Each row is a point on a landscape with many valleys, with its height.
A ball rolls from a point to whichever of its 2 nearest points has the largest drop for the distance, and stops where none of them is lower. Distance is the straight distance between rows; heights are no part of it.
j936 h=4.26: [108 153  97 111 141 100 155  86 159 145 177 127  86 138 148 117 151 129
 103 130  63 123]
j458 h=4.97: [ 71 110 132  87 122  95 116  63 158 119 170 173  96 129 167 106 141  80
 139 168 152  86]
j915 h=3.94: [189 141 161 152 129 163 164 218  86 131 122 125 147 110 129 114  69 120
 157 120 126 116]
j568 h=4.93: [ 87  87 136 104 158 125 164  83 108 196  80 138 109 157  98 145 131 153
 162 115 103 114]
j24 h=3.62: [125 189 146 140 140 136 139 127 132 171 145 118 194  99 132 125  98 152
 152 123 131 179]
j617 h=4.46: [191 119 124 107 126 167 115 127 172 154 108 124 150 188  81  85 121 136
 128 143 174  97]
j951 h=2.25: [135 148 124 119 114  89 160  55 119 168  62 114 127 134 143 118 154 132
 192 125 153 117]
j535 h=2.95: [ 96 138 125 109  91 123  87 139 121 117 131 127 133 139 162 154 140 128
  82  61 138 163]
j490 h=4.22: [105 109  84 113  94  72 127  79 127 118  91 122 156 141 142 128 154  88
 117  85 110 158]
j278 h=3.99: [129 140 104 149 151 111 141 141 133 118 154 120 103 128 152  92 121 165
 148 117  82 128]
j406 h=2.21: [104 168 147 155 118 148 105 180 169 144 161 147 130 108 132 126  90 132
  57 130 113 153]
j874 h=2.83: [ 92 155 118 134 122  79  80  91 168  90 153 154 118  68 157 102  89 117
  98 164 126 142]
j850 h=4.51: [171  95 184 169 115 144 121 168 120  96  95 134 151 183 151  73  70 115
 122 151 141 132]
j240 h=1.79: [ 85 166 151  74  84 133 109 169 172 155 160 174 150 109 143 139 143 101
  60 110 110 155]
j586 h=2.02: [148 112 151 110 111  92 145 100  71 110  73 100 112 136 156 122 126 143
 217 127 140 127]
j532 h=3.77: [156 166 118 178 144 119 156 156 118 148 154 101 170 105 124  95 145 180
 180 135 101 137]
j257 h=3.93: [151 137 149 144  98 158 111 164 108 113 162 143  90 151  96 152 149 156
 131 137 162 108]
j959 h=2.53: [147 161 120 128 132  91 115 100 109  80 176 130 116  64 154 132  74 119
 132 143 105 153]
j643 h=5.60: [160 101  72 143 151 135 146 144 102 123  87  62  87 136 125 166 155 149
 149  84 108  99]
j430 h=2.43: [108 103 162 141 133 164 162 203  91 106 112 138 134 115 142 153 157 126
 165 120 149 131]
j166 h=2.72: [167 156 115 212 128 135  98 177 136 130 148 123 129 123 130  66  85 178
 144 127 151 108]
j68 h=2.24: [128 123 131 120 126 153 124 135 123  77 115 167 179  73 168 124 133  87
 123 163 194 148]
j237 h=6.03: [110 144  94 124 118 109 124 172 148 154 178 134 142  97  72 114 106 129
 176 115 124 128]
j881 h=4.35: [137 124 143  93 126 142 105  93 164 159 136  97 147 162  73 128 107 144
 171 144 178 112]
j983 h=4.47: [ 46 149 179 121 116 114  65 122 124 139 170 180 155 102 148 178 126  93
  98 156 169 109]
j273 h=5.10: [ 84 106 159 113 166 154 145  90 110 159 109 156  95 140 144 165 137 140
  84 124  86 126]
j520 h=3.44: [175 165 126 124 135 172 165 162 151 190  80  92 138 131  95 144  71 141
 121 116  98 160]
j678 h=2.48: [118 184 145 192 127 153  82 153 125 140 150 135 122 119 163 104  73 175
  97 106 148 166]
j36 h=2.64: [121  74 156  87 150 150 114  99 109 120  91 129 153 102 116 136  86 142
 143 157 128 177]
j714 h=3.35: [204 121 129 144 131 161 142 209 156  88 117 116  78 123 157  52 111 147
 134 152 121 112]
j474 h=4.53: [ 99  88 154 133 109 115  65 122 125  75 131 164 166 114 138 124 108 110
  69 142 119 168]
j506 h=4.62: [145 116 107 124 143 154 139  99 186 141 138 159 135 167  97 100 155 109
  85 159 162 105]
j914 h=4.08: [ 79 103  95 120 145 104 125  97 111 113 134 159 146  98 167 117 166 120
 131 101 122 158]
j596 h=4.15: [136 174 150 150  84 136 135 160 144 149 114 108 109 141  89 164 128 137
 167 130 177 108]
j283 h=4.09: [ 81 122 185 149  99 102  73 119 148 131 177 159 144 155 121 110 131 169
 114 185 125 162]
j801 h=1.82: [176 158  81 136 142 129 148 119 115  82 130 152 168  96 157 105 117  78
 143 119 162 114]
j119 h=5.91: [105 130 121  84 121 128 136 150 139 137 167 129  72 111  73 158 102  99
 155 128 124  94]
j705 h=3.26: [180 155 133 147 142 142 158 167 130 194  96  71  90 136  73 129 117 185
 151 127  79 103]
j309 h=4.27: [168 132 141 129  89  97 114 106 126 144 111  73 129 175  73 139 141 133
 192 131 180  86]
j724 h=3.54: [122 148  99 138 139 143 127 113 157 172  77 106 168  95 103 124  94 154
 126 109 127 187]
j236 h=2.41: [118 121 151 100 151 166 145 110 119 127 121 173 163  88 129 128 147 126
 108 168 138 175]
j8 h=2.77: [126 154  99 153 123 144 119 159 118 125 111 122 165 128 170 140 101 135
 130  43 150 153]
j228 h=4.34: [109 116 171  98 101 128 102 119 154 141 195 188 113 163 120 109 150 139
  58 183 104 142]
j970 h=3.01: [202 172 121 177 117 164 138 173 147 117 140 110 107 127 133  78  88 131
  91 130 126 122]
j840 h=3.10: [ 84 165 158 103 130  78 106  68 128  94 144 157 159  91 211 128 117  94
  80 163 112 139]
j581 h=4.33: [ 48 119 143 138 114 111  52 117 135 153 154 172 131 138 108 144  97 130
  86 102 135 118]
j477 h=4.79: [151 107 161  99 115 149 150  93 101 175  86 173 105 189  77 134 119 136
 120 130 126 103]
j431 h=1.08: [206 126 109 100 110 120 131 171 159 113  82  48 143 134 107 122 106 120
 179 118 146 122]
j965 h=2.09: [143 123 114 110 140 150 151 117 108 114 142  96 153 119 118 158 151 133
 115 118 120 179]
j168 h=3.28: [ 87  70 136 121 149 156 144 153  98 142 189 174 118 157 105 132 190 154
 123 130  96 126]
j157 h=3.30: [ 40 142 138 100 121  59 117  89 163 152 107 138 144  86 181 118 136 101
 102 140  86 152]
j867 h=2.97: [ 54 129 116 139 135  98  99 145 144 108 197 132 108 125 134 176 153  92
  73 110 107 100]
j401 h=3.89: [ 57  97 139 104 137 103 103 110 133 140 190 169 172 133 142 101 164 138
 120 125  81 168]
j539 h=5.21: [173  85 101 108 149 137 151 141 126 115 132 134  90 190 137  97 154 122
 145  93 107  64]
j902 h=1.39: [209 145  90 100 130 120 173 111 129 122  87 110 154 127 130  96 129 115
 159 115 136 118]
j16 h=5.44: [213  86  98 151 159 132 147 151  81  93 102  89 127 154 111 117 156 140
 146 111  95  70]
j566 h=2.80: [115  81 163 109 142 160 128 149 157 131  66 139 126 120  79 129  79 131
 132 189 153 136]
j847 h=4.70: [ 79 136 159 109 144 130 122  76 121 142 171 166 123 124 161 176 151  82
 104 150 155  81]
j204 h=4.32: [142 141  86 129 107  82 191 120 150 146  72 114 138 135 131 120 151 103
 139 109  64 158]
j451 h=2.42: [162 124  78  98 128 109 151  67 140 175  65  46 154 147 121 126 168 144
 181 109 129 142]
j352 h=4.67: [176 106  88 145 131 147 130 123 105 143  44 138 112 133  67 121 140 145
 137 120 152  91]
j726 h=1.78: [186 119  89 110 149 153 139 162 144 119 152  60 169 133 118 118 179 154
 147 113 126 147]
j159 h=3.68: [ 80  61 134  75 145 119 130  85 112 146 193 135 130 150 126 129 189 125
 152 129 106 147]
j375 h=4.94: [129  83 140  98 165 143 150  94 126  89 137 141  90 182 191 118 127 114
 137 141 126  91]
j147 h=6.12: [113 159  88 159 110  87 123 126 130 112 180 103 101  80  75 131 125 149
 171 154 127 122]
j377 h=3.69: [220 147 110 143 152 137 158 191 103 116 123 104 113 103 164  75  86 140
 172 119 103  78]
j399 h=4.37: [153  95 151 187 146 147 129 142  88 118 119 144 166 154 100  96 114 154
 112 140 110 140]
j731 h=1.40: [201 112 111 145 150 164 112 186 164 112  91  50 143 114 104  98 151 165
 161 154 158 107]
j466 h=4.52: [172 142 130 201 127 138 153 120 100 136  57 126 122 144 101 132 118 151
  97 131 114 126]
j861 h=1.76: [101 109 142  73  99  87 119  79  80 114 130 119 106 102 161 120 156 127
 215 140 178 151]
j717 h=6.23: [ 76 170 100 150 126  90 138  87 123 157 147 126 111  66 109 153 149 117
 190 133 158 100]
j787 h=2.81: [ 61  62 151 110 124 149 119 161  95 112 143 153 129 135 130 164 180 112
 142 116 154 136]
j935 h=2.37: [ 47 165 145  83 101  77  93 165 158 134 172 143 111  99 184 156 175  83
  51 117  86 113]
j679 h=2.05: [ 89 118 156 122 106 118 129 156  97 119 123 106 140 105 134 142 145 131
 221 119 199 119]
j570 h=4.56: [121 144  78 161 149 110 171  78 129 126 139  96  91 150 150 161 186 105
 120 100 106 100]
j789 h=4.36: [ 86  99 130 148  99  65 104  94 113  75 116 122 137 117 131 154 154  79
  83 131  99 150]
j619 h=2.65: [106 156 143 171 131 138  96 126 134 129 102 113 133 148 181 135  80 162
 151 102 178 135]
j956 h=4.60: [150 115 163 113  88 135 132 126 128 143 146 186 120 186  84 120 123 110
  72 136  96 134]
j808 h=5.75: [140 101 105 103 155 152 149 134 112 152 132  83  65 148  66 178 120 125
 153 107 109  82]
j573 h=4.63: [160 116 165 124 142 187 129 142 139 109 115 116 135 167 149 137  75 114
  95 137 152 139]
j460 h=3.00: [130 112 154 155 148 167 137 174 149 135  84  92  99 126  94 134 109 177
 147 164 111 133]
j598 h=2.63: [121 165  99 130 118 105 118 109 114 101 114 150  93  64 143 176 134 101
  51 120 104 138]
j827 h=3.16: [132 164 121 120 123 154 113 123 147  85 135 126 100 123 184 165 159 111
  40 117 135 148]
j126 h=4.44: [123 131 123 131 132 108 192 121 159 135 119  82 138 156 129 144 145  96
 159 130  99 109]
j483 h=2.07: [142 164 126 108 130 131 122 150  89  84 160 165 125  53 172 147  96 103
  69 121 118 159]
j319 h=3.51: [126 125 114 159 134 142 125 140 112 105 184 160 115 148 111 159 139  95
  96 112 140  88]
j154 h=4.81: [152 114  81 127 115 147 111  84 133 144 115 153 109 152  60 130 168 119
 108 118 179 103]
j588 h=4.75: [142  99 139 124 170 155 149 112 119  70  92 106 122 130 188 137  87 111
 119 139 121 136]
j93 h=4.23: [100 133 140 163 117 107  99 104 112 154 134 168 146 151  91 110 106 162
 118 119 121 151]

Where does a ball stop that starts at each point below?
j570 | j431
j506 | j240
j126 | j861
j789 | j861
j705 | j431
j377 | j240
